A landscape with many valleys, sampled at points; each row gives a point and its height.
A ball rolls from a point to whichever of its 2 nearest points has the largest drop for the distance, and stops where none of them is lower. Distance is the straight distance between rows; heights are no part of it.
<505> height 299: [ 25  -2 -17   3   6  22 -23   0  13  20  57 -13 -11  22 -13  22 -17  21
   0   5  -2 -19  30  16   4  -9 -24 -23  21   2  -4  -2 -10  -5   5  34
  25  37 -45  -1  -2   3   9  21  17  12]
<662> height 383: [ 34  13   3   3 -16  -5 -13   6  14   3  22  -9   7   8 -12   0 -16  -6
 -48  36  21  -3 -11  -4 -84   8  -3 -24   6 -30 -30   8 -59   7 -20   6
  41   4   0  -3   0 -50   0   8   3  22]
<1040> height 374: [  2  29  35  -3  -2   0   7 -10  24  20  28  17 -33 -22   9   9  39  35
   8   2  -7 -18 -23  13  11  -4  10 -13 -13 -49 -31  38   5 -30  26 -21
 -25   4  -1 -48   2   5  -2 -11  -5  -7]
<972> height 309: [-16  -4 -19   0  -4   4 -45   3  15  23  35   0  24 -14   4  19 -37  11
  12   0 -21  -7  17  10   5  -4 -17 -25   2  49  24 -33  12   6  10  -1
  33  27 -27   9 -24   7  38   7  -3  16]
<149> height 474: [ 11  29   7   0   3 -18 -12 -20  15 -19 -30  23 -11  -2  10   0   9  21
  24  21  -5 -11  30  18   0 -33  25   1  -6 -65 -13 -15 -20  -9  -8  -6
 -54 -37  38  -4   5 -17  20  -1 -15 -19]
<804> height 120: [-42  -2  24 -28  -6  17  12   6  14  15  33  -3  18 -15   9  -1   5  35
  13   2 -19  -3 -10   5   2  41  -2 -14 -18 -16 -23   5  15 -30  34  -7
  11  15 -33 -35  -5  -5  -4  29 -34   4]
<468> height 222: [-12 -27 -24 -17   3   0  18  -3   7  -8 -16  12  13  19 -35 -11  -9 -10
  10 -33   4   5  20  -5 -10 -18  10  11  20  32  30 -10  -3   5  -7   5
   8  -5  38  15   8 -19  19  17  -6 -21]
<93> height 484: [ -8   3  -2  14   1 -23   9  -6 -11   5 -23 -12  -4  -9 -17 -34  22 -18
 -17   6   4   5  26  -8 -22  -1  11  28  20  -3   5  24 -12 -22   4  -5
 -14  -2  31 -21  18  17  -2 -18  11  -6]
<866> height 500: [ 18  -6 -10  -6   1  10 -15  -9   0  -9  36 -11 -16   3   9   7 -17 -24
  24 -11 -19  19  -1 -11  20  -6 -28 -10 -12  33  35 -23  34  25  11  15
   6  25 -18  46  -3  19  -3 -14  27  22]
<95> height 217: [  5  -1   3  -3  20  17  17 -11   5  36  -1 -10 -28  23 -12   0  14  -3
  24 -35   4  39   9 -34  37  19 -49  -2 -26  19  10  31  27  17 -13   6
 -16   6 -45  61  23  42 -26 -26  19 -16]
<834> height 310: [-46   1  16  19 -11 -37 -10  -3   9  12  13   8  19  -7   0  -1   6  29
 -24  17  -2 -20  22  21   6  24  24   4  17 -27 -36  24 -17 -32  18  -7
   8   9   8 -63  -9  22  -4  -1 -21  13]
<849> height 218: [ -8 -11  19  22  16   9   0   1   0  29  22   4 -18   4 -17  11  23  26
  -1   5  22 -14  28  29  19  22   2   7  14 -57 -53  31   6 -11   9   3
  -6  19 -12 -19 -11  25 -17 -21  20  31]
<949> height 46: [  5  11   3  18  11  -4  -4  11  -2  -6 -35 -15  -5  15   2 -16  11   6
 -18  23  23 -21  12  21  29  -8  33  27   5 -25 -16   7 -21 -15 -30  14
 -23  -7 -26 -18  11  25  -3   6 -12 -19]
<96> height 584: [ -9 -59  19   7  -2  -3  28  -4 -12   2 -33   2  18 -21  -8 -27  29  27
  13  15  23 -18 -16   2  -8  51   1 -24 -20 -43 -31  -4  21  -9  -1 -16
  15  -3  34 -31  13 -17 -14 -21 -16  31]
<525> height 251: [  5  -8  -6  12  14  10 -16 -22  -7   4 -33  13  28   2   1 -21  -3 -33
  27 -16 -14   6  34  10  12 -38  -4  31  -5  -4  42 -23  -3  11 -25  10
 -33 -25  27  22   1  25   8 -24   3 -19]
<826> height 162: [-16  11   8  15  -6 -23   5  -4   1 -21 -55  -2  31   4 -10 -16  -5   7
 -37  14  11 -20   3  15  -2   2  32   5 -12 -10 -23  -9 -51   1 -13   3
   2 -27  18   3  14 -30  24  28 -38 -18]
<952> height 286: [  4 -14 -18  14   3   8 -28  -6 -26  -1 -29  27  46  -4  30 -20 -30 -41
   8  -4 -30   2  -3  -4   8 -35  14  28  -6  23  32 -32   8  38 -43   2
 -16 -36  23  38  -9   9  15 -14  -7  14]
<724> height 351: [-21 -15 -16  13   8  24  -2  -7 -20  19  -2  13  24   5  16 -25  -8 -41
  19 -54 -15  12   7 -21   8 -16   2  22   0  36  51 -23  43  37 -28 -15
  -8  -2   1  47 -24  37  -5  -9   1 -17]
<484> height 478: [ 62  42  -6  10  20  15 -31 -24  19  -5  -1  -8  -5  37 -11  15  20 -30
  16 -13 -18   7  14 -35  21 -55 -19   0   0   0  25  28 -17  -2   5  26
 -43  20  17   8  -6  14  -9 -18  35 -54]
<169> height 658: [ 27  -4 -13  -7  -7  -4  -4   3  18 -62 -13 -18  23  18  -9  15 -15 -27
 -28 -10  10   2 -24 -17 -30   1   6 -12  -4  33  -4  -6 -30  14 -16   5
  12  -5  26  18  -2 -50   6  23  11  -8]
<536> height 521: [-27 -30   6 -12 -15 -11  29 -17 -19 -23 -37  33  -5   2  -9  -9   7  -8
  32 -11  -8  -2  11  -9  10   1  20  19 -13  -3  18 -19  37  -2   5  -9
 -20 -32  53  -9  25   1 -18  17 -23   1]
<417> height 473: [ -4  18  14   0  -8 -14  26   9  10 -12  -2   4 -14 -10  -7  -3  32  27
 -10   6  28 -19 -22   7 -25  12  11 -13  -4 -37 -32  27 -18 -20  26 -32
  -7  -9  42 -27   1 -43  12  17 -12  -5]
<730> height 501: [-12  29  25 -20 -18  -8  28  11  14  -8   1  -5  -8 -14   0   8  20  27
 -33  12  12 -20 -53   3 -16  17  16 -17 -13 -27 -39  33 -23 -29  27 -27
  16 -16  -6 -51   1 -33  -4  30 -31 -10]
<337> height 433: [ 19  23  28  14   7   3  -2 -19   8  51  23  16 -19 -41  -4   9  31  35
  17 -14   3  -1  -9  11   2   0 -26 -18  -6 -42 -41  45 -25 -40  45 -17
 -18   4   3 -37  -6  -1  -3 -31  32  -1]
<816> height 378: [  1  -3 -12   1   3  29  24 -13 -20   6 -20   8  24   1  -8 -41  -6 -50
   3 -46 -22  24  -3 -24 -21 -14 -11  27   6  42  46 -13  12  18 -12  -4
  -4   3  26  12  -4  24  -2 -29   9 -11]
<684> height 502: [  3 -14   7   1 -10 -21   9 -21  -6 -17 -35  38   3  -9   3 -16  15   1
  27   3  -4  -1  34  17   6  -6  15  18 -18 -30 -12 -25   3  -3   5  -8
 -34 -36  58 -12  19   3  -8  -3  -7   8]
<942> height 407: [ 63  39 -15   8  -4  -4 -12   6   1   4  40  -8 -27  27  10  24  -5 -21
   2   3 -13   5  16  -2  30 -33 -31   3  11  -6  22  -8  -1   4  26  33
  -8  30 -33 -15   6  22 -30 -15  34  13]
<888> height 483: [ 32  15  18  23  -1   7   5   3 -15  45   2  -4 -25 -39  -5   5  25  14
   8  22  23  15 -20  14  -9  13 -17 -17  -4 -18 -37  29 -14 -40  25  -9
  -1  -8  -2 -30   7   7 -29 -44  41   7]
<738> height 509: [  7  -1  17  -2  -4  -5  33   4  -7 -24 -43   2 -17 -25  -4 -12  40  31
  27  10  17 -11 -22  18  -9  16   8 -17 -22 -52 -20  -6  -2  -5   8 -26
 -31 -18  51  -6  12 -32   2   2 -11   1]
<363> height 339: [ 11   4  12  -1  -4  11   6  11   8  -6  18 -14  19   7   4  -1 -16  -2
 -49  25  22 -26 -30   7 -37  19 -11 -23  -4 -31 -43  -6 -40  -5 -11  -8
  47   2 -30   0  -1 -52  -4  28 -14  25]
<591> height 503: [ 29  27 -11   1  10  -1 -27  -5  27 -13   6 -18   0  31  -3  36  -6 -26
  23 -27  -6  -1  24 -19  38 -50  -9  -5  12  30  33  10   4  -3 -13  29
 -25  22  -4  24  -9  32 -13  16  20 -43]
<212> height 405: [ 27  32   6   3   2  -1  18  -1  -3   8   2  -6 -48  20   2   2  31 -12
   6  -2  -2  28  -2 -20  46  -4 -13  13  -3 -14  12  27  11  -4  15   3
 -37   2 -33   2  10  57 -30 -14  30 -19]
<118> height 511: [  6   9 -20 -15  16  20 -18   4  31  -2  -2 -22  14  35 -27  21 -16   9
   5 -12   7   3  12  -5  34 -19  -4 -12  12  34   2  13 -12  -9 -20  20
   3  10 -21  31 -10   9  13  27  10 -44]
<191> height 489: [ 19   2 -19 -13   5  21  -6  20  26   8   6 -30   5  35 -24   7 -17   4
 -27   9  20  -5  -8  -5  -6  -1 -11 -12  20  46  -9  26 -23 -10  -8  10
  32  17 -24   1  -6 -14  15  23  22 -23]
<503> height 311: [ -5 -23 -15   7  -1  -6  -7   2 -18 -30 -29  11  50  -1  24 -19 -18 -32
  -4   0  -6 -11 -23  -8  -1 -13  29  26  -4  27  11 -35  -8  43 -23   4
  -6 -35  11  35   2 -25   7  11 -20   5]
<492> height 278: [ -3   3  10   4  11   0  23 -18   0  56  -8  -4 -28 -13 -15   4  30  23
  32 -22  10  37  18 -12  20  34 -38  -9 -14   0 -19  37  21 -15   8  -5
 -19  12 -36  19  28  40 -16 -26  29  -9]
<744> height 514: [ 32  19 -12  10   0  -2  13   6   7  20 -35 -12  -6  -6 -20 -29  19  -8
 -20   2  18  20 -14  -8 -37 -10  -4  20   4   8   1  39 -32 -13  12   2
  -6  -9  42 -18  15  -3  -1 -21  25 -27]
<560> height 554: [  2  13   6 -19  -1  10  27  25   3  -3  29 -17 -28  -8  -9  17   5   1
  -8  23  10  12 -28  -5  -7  17 -10   7   7  11 -15  32   2 -15  10   3
   6   6 -32 -16   9  -2 -33   6  19   5]
<1018> height 579: [ 14  24   0 -28 -12  -8  15   5   0 -35  32  -5 -20  -7  12  19 -14 -22
   1  17   7  13 -38  -6  -4   4   0 -11 -11  26   2   4  -2 -15  21   4
   7  12   0  -4   0 -24 -27   6  12   0]
<1041> height 268: [-39  34  12  13 -25 -55 -23   4   3 -11  19  22   4 -19  32   0  -8  10
 -29  21 -24 -14   6  16   1 -11  41  13  16  -3  -1   6 -13 -28  23 -12
   1   1  15 -64  14  12   5  15 -35   3]
<955> height 375: [-14  -9   0 -20 -13  -2  17  17  -5 -55  11 -13  -5  -5  41  16 -17  -3
 -19  20  -2  -9 -51   2   6  13  11   7 -12  20  -7 -32   3  11 -18   8
  10   2 -41   1  -7 -30  -6  14 -34  27]
<486> height 463: [-18 -10 -11 -13  -5   4   9   7  22   8   6 -15  15  26 -29   7 -24  10
 -31  21  11   7  -2   1 -35  15 -15 -21  27  37  -5  18 -34   1   9   1
  53  10   3 -10  -6 -28  25  12   9  -5]
<810> height 185: [-25  14  -7   5 -11 -44 -32  -4 -29   0  -1  35  21  -4   7 -11 -29 -14
 -14   9  -7  10  58  10 -23 -24  25  35  37  -4  22 -21  12   8  -7   0
  -7  -9  40  -9  -2   9  15  -8 -10  18]
<1003> height 208: [-35  -1  18 -26 -12  30   6  23  -2  -7  39  -1  -4 -33  34  -6  -4  30
  13  20 -32  -2 -20   6   7  34   1 -23 -19 -12 -13 -17  34  -7  10   2
   3  11 -56 -23  -5   6  -4  12 -41  33]
<1027> height 334: [-12 -11  -9   3  -9 -16 -17   8 -10 -44 -17   3  41  -3  33  11 -32 -21
 -30   1   2 -29 -42  -1   8   0  28   4  -2  30  -1 -40  -2  52 -19   6
  26 -23 -16  43  -9 -45  17  34 -31   8]
<576> height 283: [-18 -32  24 -20  -1  30  25  -1 -17  -4  24  -9 -22 -26  17  -3   8  16
  15  33  -1  -2 -32   4   3  31  -5  -9 -26   0 -25  -5  21 -10  -5  -4
  13   0 -49 -13  12  -5 -28 -12 -27  30]
<614> height 601: [  3  11  16  -9 -11 -16   7  -4   5 -30  13   6  -8  -8  18  -1  -5  -8
   7  23  -9   4 -11  16   6 -13   9  -1 -12  -8  -6 -18   0 -24  19  -9
 -12 -12  12 -15   3  -9  -8  10 -15   5]
<381> height 369: [ 22  32   7  -4   4 -12   5  -4  14   6  20   9 -56  17   7  31  24   4
  15   7  -7  -1   9   7  42 -23   4   2   2 -34   5  13   4 -13  15  16
 -41   8 -31   0  15  29 -27  -2   6 -22]
<184> height 645: [ 13   4 -15 -12 -16 -21   6  -3   0 -38 -20   1   7   2  -2 -11 -15 -32
 -21  18   1  13 -10 -10 -53   3  10  10  -4   6   1 -15 -29  24 -19   6
 -11 -16  49  14  11 -46   0   6   1  12]
<251> height 296: [  4  -3  -7 -25  -5  15 -12  24  18 -14  41 -10  11   7   4  12 -41   9
 -30  23   4 -19 -20   3 -11  16  -3 -29   4  -4 -18  -5 -26   0  -7  -2
  52  25 -47  -4 -17 -21   5  40 -10  13]
<166> height 304: [-44 -25 -25   3  12 -10 -22  14  -8  21 -10  -1  25  -4   5  -8 -28 -11
  -7  -3 -17  -6  24   1  19 -13  14  25  20  41  30 -27  21  20 -23  -3
  22  -2 -10  29 -11  17  15   9 -18  -4]
<947> height 522: [ 43  24  -7  19  -3   4   8  17 -16  51 -20  -1 -22 -26 -21 -11  29  14
   2   0  27  29 -22 -11 -32  -9 -25  -4   3  -3 -13  49 -15 -34  19 -16
   7 -19  24 -16  12  -8 -29 -42  52 -16]
<528> height 481: [ 14  13 -14  13  -7   4 -54  14  13  -5   8 -20  30  -4  -6  53 -26 -16
  16 -65 -13  -3  17 -23  23 -25  -5 -13   0  77  51 -12  34  14 -13  11
 -11  40  -1  45 -41  49  16   2  19  -7]
<380> height 406: [ 37  46   4   5  21 -10 -10   8  31  -6  -4   4 -52  19   2  21  32  18
  -2   4   3 -18  -6  -2  33 -41  12  16   8 -37   1  30 -10 -13   9   8
 -40  -4 -13  -9   7   4   5  16   7 -48]
<332> height 227: [-20  12  -9   8  -5 -37 -22  23 -20  -3  -1   5   9  -1   5  -8 -22 -18
 -38  18  -1  -6  36  14  -4  -5  25  32  42   6  19  -8 -12  -1  -9   5
  11   9  -1 -14   3  20   4  11 -12  14]
<802> height 525: [-19  20  13  -6 -21   1  33  16   5  13  31 -11  -4 -18   0   6   5  12
 -18  24   6   4 -42  -7 -25  25  -4 -10 -11  10 -30  32 -13 -42  31 -17
  31  -3 -23 -57   6 -20 -30  13  -6  -7]
<1037> height 669: [ 25 -22 -16 -15   1  19   3   5  22 -62  13 -20  21  20  -6  25  -9 -17
 -12  -6   9 -10 -48 -18   8  16  12 -18 -11  47 -11  -5 -12   5 -24   8
  20  13   2  27  -5 -25  -5  21  20 -10]
<657> height 432: [ -2   3  -4   4   0  -3  14  11   6  16  14  -3   0   6 -26  -6 -11   7
 -34  26   8  -4   2  11 -57   9  -4  -2  21   3 -12  26 -44 -16   9   0
  34   5   6 -24  -1 -27   2 -12  21  -2]
<911> height 166: [ -9 -30 -21  -9   2   5  -5  -6   5  14   8  18  10  26 -27   0  -6 -18
  14 -42  -8  17  36   3 -19 -30 -15   1  17  32  49 -18  15   1  -9  12
   4  14  16  26  -3   3  31 -22   6 -23]
<530> height 438: [ 24  36   1   8   7 -23  -1   2  23 -20 -23  -7 -44   0  -5   6  28  19
  -9   5  12 -16 -11  11  -2 -15  22  -4   0 -26 -10  28 -14  -9   9 -10
 -32 -14  31 -10   8 -33  17  26   6 -26]
<803> height 444: [ 51  40   0   9  18  12  -1 -13   2   8  -6 -12 -29  16  -5  -2  34 -27
   3 -13  -6  28   3 -22  12 -27 -19  13   3 -15  14  34  -5   1  16   9
 -37   6   9   1   4  23 -11 -20  43 -36]
<42> height 559: [-10 -71  -9  19  22  -3  21 -12 -16   5 -43  18   6  -5  -4 -33  19  22
  16   8   6 -14   5   0 -11  24   2   5  -6 -26 -17 -15   6  14 -18 -23
  14 -12  44  -4  20 -19   6 -20  -9  26]
<448> height 443: [  6   0  13 -10   4  -9  -6  -7  18 -13  12  21   0   8 -10   2   3  27
  17  -3   7 -15  26  20   3  -8   7 -24   0 -69 -19 -16 -16  -5   6  -8
 -22 -14  46  -2  -8 -34  23  18  -7  -5]
<443> height 253: [-28  14   9 -38 -28  15  11   1  24 -18   9 -10  27   5   3  12 -33  19
 -34  17   4 -15 -34  -8  -7  38  -7 -44  -5  12 -17   2 -30 -15  10 -14
  50   6 -32 -27 -16 -34   9  57 -36  -5]
<315> height 205: [  3 -32 -14   2  28   5 -13 -14  18  40  36   8   6  22 -23  11   2  17
  12  -4 -11  -6  37  16   0 -20 -21 -17  23  -1   8  -3  10   8   2  22
  21  28 -25  27 -12  -1  30 -22  12   4]
<956> height 403: [-54 -22  -4   7   8   2 -16 -29   2  44  33  13   8 -21   6  -6  -1  26
  37 -16 -17  14  31  13   7  27 -17 -11   6   4 -12  -9  27  10  20   7
  19  19 -31  16  -2  18  17 -10  -7  35]
<792> height 448: [  0 -22 -26  14  23  14 -14 -36 -34  31   7   8 -26  11   1 -27  14 -49
  -5   5 -24  24  -5 -19  22   8 -32  17   5   1  33  -6  44  43  -4  -7
  18   4 -23  35  -1  44  -2 -48  24  21]
<127> height 408: [ 12 -10 -23  -7  -9   8   3   1 -14 -20   9  -2  21  12  -5 -21 -18 -55
 -19 -25 -11  15 -11 -23 -49 -18 -10  19  12  44  54 -11  -1  32 -13  -3
  11  14  32  18 -15 -15   9 -26  19  -3]
<1015> height 308: [ 29  36  26   4   9  19  20   5  10  35  25   9 -65   3  -1  36  42  47
  20  -7   3   1 -19  17  26 -14  -6 -21 -12 -48 -38  46   2 -25   9  -7
 -39   0 -49 -31   9  37 -19  -8  10   0]
<561> height 212: [ 18 -32   7  16   4  13   5 -22  -3  -6 -64  16  13   3  -7 -37   4 -27
  32 -12  -9   1  22   0  15  -9   4  26 -21 -30  20 -13   2   8 -34  -7
 -54 -42  38  26   8  38   0 -14   5 -26]
<686> height 418: [ 19 -10  -3  18  17  14   1 -14 -26  10  -7   2 -12  12   1 -34  12 -41
  -8  -2  -2  22   2 -15   9   1 -15  24   1 -13  17   1  25  27 -21  -2
 -10   6  -8  18 -10  44 -11 -32  15  -3]
<734> height 384: [  2   0  11  -2  11   0   2  -3  17  10  17  21 -15   2 -13  13  39  46
  30 -21  11  -6  29  18  -3  -3  -9 -28  13 -60 -26   9  -5   3  30 -12
 -31   9  50   0 -25 -16  20  -7  19   6]
<917> height 328: [-35 -14 -11  15   9  20 -10   8 -24  -3 -27  -7  47  -3  19 -25 -12 -27
   6 -27  -3   1  -4 -13  37  -7  25  35   4  38  33 -22  32  23 -44  -2
   0 -21 -18  25 -10  31  -5  17 -18 -25]
<350> height 90: [ 19 -13 -12   5  12  -2 -27 -28  15  21   2  -5   3  36 -26  18  -4 -12
  17 -28 -10   3  48  10 -12 -56 -23 -16  19  15  39  -8   4   0 -15  32
   3  29   5  24  -3   5  33 -41   9 -19]
<452> height 634: [-17 -10  -6   1 -16 -39  16   0 -12 -26 -47  -3  17  -7   3 -22 -11 -18
 -24  11  -2   0  -6 -16 -53  11  19  23 -23   3  -9 -16 -28  21 -19   5
  13 -28  38   0  39 -51   0  16 -37  28]
<1078> height 542: [ 34   4  10  20  17  -2  12  11 -17   3 -45  -4 -14  -2  -5 -14  30  22
  20  20  16   3   1  26   4   3  -3  -9 -14 -53 -17   8 -11  -6  -9  -7
 -42 -16  33   3   8   6   6 -16  21  -2]
<104> height 237: [ 16  14  23 -17  14  30  36  17   2  18   6 -15 -71   2   4  27  22  37
  16   5  23  25 -26   2  15  16  -9 -15 -16 -17 -27  35  26 -12  -7  -1
 -24 -14 -66  10  12  25 -33   4  13  -7]
<549> height 624: [ -3 -14   8  11 -14 -30  18   4  -6 -15 -45 -11  10 -21  -3 -25  11  -4
 -15  28   7  -6 -16   5 -45  25  14   7 -31 -18 -26  -3 -25  -3  -5 -11
   9 -21  42 -27  21 -34 -16  -4 -23  22]
<457> height 359: [-40 -32  11  21  -1  -6  -3 -12  -4  30  20   0  18 -17   4  -9   0  15
  13  15   0  -7  21  18  11  32   0   8   6   8 -24  -2   6 -21  13  11
  16  10 -11 -28   4  19   4  -8  -5  15]
<176> height 466: [  9   3 -16 -10 -23  11 -50  23  -4  -4  12 -11  -4 -25  10  44 -36   2
  27 -36  -7   1  14 -16  25 -10  -3 -17 -15  59  45 -35  50  38  13  -7
 -16  20 -20  35 -34  29  16   5   4  14]
<627> height 449: [ -5   2  -3  -4 -15   5 -19  26 -20 -23   1   5  17 -12  36  27 -28 -22
  18 -12   0  -2  -8  -8  20  -9  25  16  -5  40  38 -45  47  37  -5  -5
 -15  -8 -11  41 -37  12   2  10  -7  22]
<326> height 136: [ 19   5  15  26  15   3   1  12 -10  29  -8 -12 -19   6 -11   0  22  14
  -8  11  21 -20  24  20  26   9   3  20   6 -31 -17  36  -2 -28  -8  12
 -16  10 -28 -18   4  44 -11 -17  30   1]
<706> height 198: [-48  11   1 -31 -11  19   5   6  26   0  39  -1  16  -5 -12  -2 -22  37
   8   6 -14   9   1 -11   0  31 -11 -35   2  19 -13  19  -2 -26  32 -16
  40  19 -20 -33 -15 -11   3  42 -23  -5]
<441> height 353: [-38 -21 -11 -13  -3   3 -32 -18  10  31  55  13  30 -32  -1   5 -31  28
  22 -23 -26  10  18   3 -16  18 -35 -35  15  23  15 -24  19  -2  32   6
  36  30 -14  -7 -22   3  37   2  -7  32]
<45> height 116: [  0  27   1   9   1  -8 -20   1   9 -27 -38  -3  23  20   0  -5 -13  -4
 -20   2  11 -14  14  17  27 -31  43  21  11  -1  -8 -15 -36   1 -27   9
 -17 -24  -4  13   8  -5   9  24 -20 -46]
<207> height 352: [-28  -9   0 -20  -8  -8 -10  20 -24 -57 -10  -4   9 -15  49  24 -38   0
 -25   8  -1 -24 -57 -19   9   5  13   7  -2  17  -7 -44   8  45 -24  -2
  31  -6 -39  28 -24 -50   8  40 -58  32]
<797> height 225: [-36   7  11  -5 -14 -53 -31 -10 -15 -13  -9  35  22 -14  18   0 -18  10
  -5  16 -11  -5  37  18  -7 -14  39  20  15 -14   2 -25   4 -12  -4  -3
  -5 -22  50 -38   8  -4   4  10 -31  18]
<868> height 207: [-15 -24 -15   1  -8   8  32   3  -2 -14 -63  -2  32  15 -27 -30   1   0
 -22 -12   4  -6  -3  -3 -10  -4  20   9   1  30  -2 -16 -27  11  -4  -7
  17 -20  28   3  24 -28  16  20 -20 -28]
<1001> height 609: [-18 -17  32  14 -13 -30  19  -7  -8 -10 -23   5  26 -31  15 -18  21  22
 -13  22  -3 -16 -21  -1 -35  36  17 -10 -31 -42 -35   9  -7 -35   9 -11
  12  -5  46 -73   7 -15 -13  -8 -39  28]
<707> height 453: [  2 -29  -5  17   1   0   9 -17 -15  23 -24  -4 -12   4 -20 -34  19 -28
  -1  -4   5  21  21  -3 -16   9 -10  16   3  -8  12   5  16  -2  -4  -3
  -9  -4  38  -1   8  32  -6 -48  28   4]
<248> height 431: [  2 -16 -11  -2  -4   5 -16  19 -21 -31   7   3  25   3   7   7 -28 -46
  -8 -37  -4   0 -13 -25  -6 -11   3   9  14  60  56 -29  25  38  -9  -9
   7   8  21  36 -40  -5  15   3  12  11]
<229> height 144: [ 19 -10  11 -15   8  37  26   3  -8  14  10 -17 -40  12   8   3  13   1
  25   6  11  37 -25 -24  25  29 -27   0 -27  11  -9  18  28  16 -14  -4
  -9  -5 -49  40  16  23 -42 -11  25 -17]
<659> height 297: [ -5  -3   6  -3  13   4  13  -5  -1  28  24   1 -32  22 -20  22  19  21
  13 -17  17  -4  47  13  11  13  -8 -14  13 -43 -13  24   8   0  21   3
  -5  13   1  15   1   7   2 -13  26   9]
<145> height 475: [  0  -8 -12   4  -3  12 -19  -7 -39  18  14   0 -22 -17  31  -2 -18 -34
   8 -14 -22  22 -18 -21  12   7 -33   8   0  24  38 -27  43  46  13  -2
   7  10 -28  36 -19  32   5 -36  23  42]
<292> height 343: [-19 -18  15 -24 -10  23  29  -5  -7 -31  17 -20   1 -11  31   6   2   3
  -8  18   6 -10 -72  -7  -5  28  -1  -9 -24  -5 -25 -19   2  -1  -9  -1
  27 -14 -28   1  -4 -47 -17  17 -47  21]
<364> height 356: [ 24  28 -24  -6  10  12 -25   1   3  12  39 -15 -14  22  -7  29 -19   0
   6 -16  -5   7  34   0  17 -12 -25  -8  24  15  33   6   9  -3   8  34
  17  46 -48   5   3  28  -1   3  34   7]
<796> height 537: [-33 -47   4   4   7   1  37  -6  -7 -18 -30   5  16 -10  -3 -13   8  17
  20  -2  -2 -14  -2  12  11  16  16   3 -24  -1 -10 -25  16  -6  -7  -4
   6 -31  22  -6  18  -8  -1  14 -41   0]
<582> height 269: [-17  10 -16   2  -4 -10 -18  17  -5   6  20   0  18  -7  11   4 -36  -6
 -16   7  -6  -5  28  20  -7 -11   1  -1  19  31  23 -28  -1   6   3  10
  28  11 -16   1 -12  -2  13   4  -3   3]

For each start below, name the point where the ball stops.
<184> => <949>
<118> => <804>
<149> => <949>
<207> => <561>
<528> => <810>
<724> => <810>
<947> => <229>
<956> => <810>
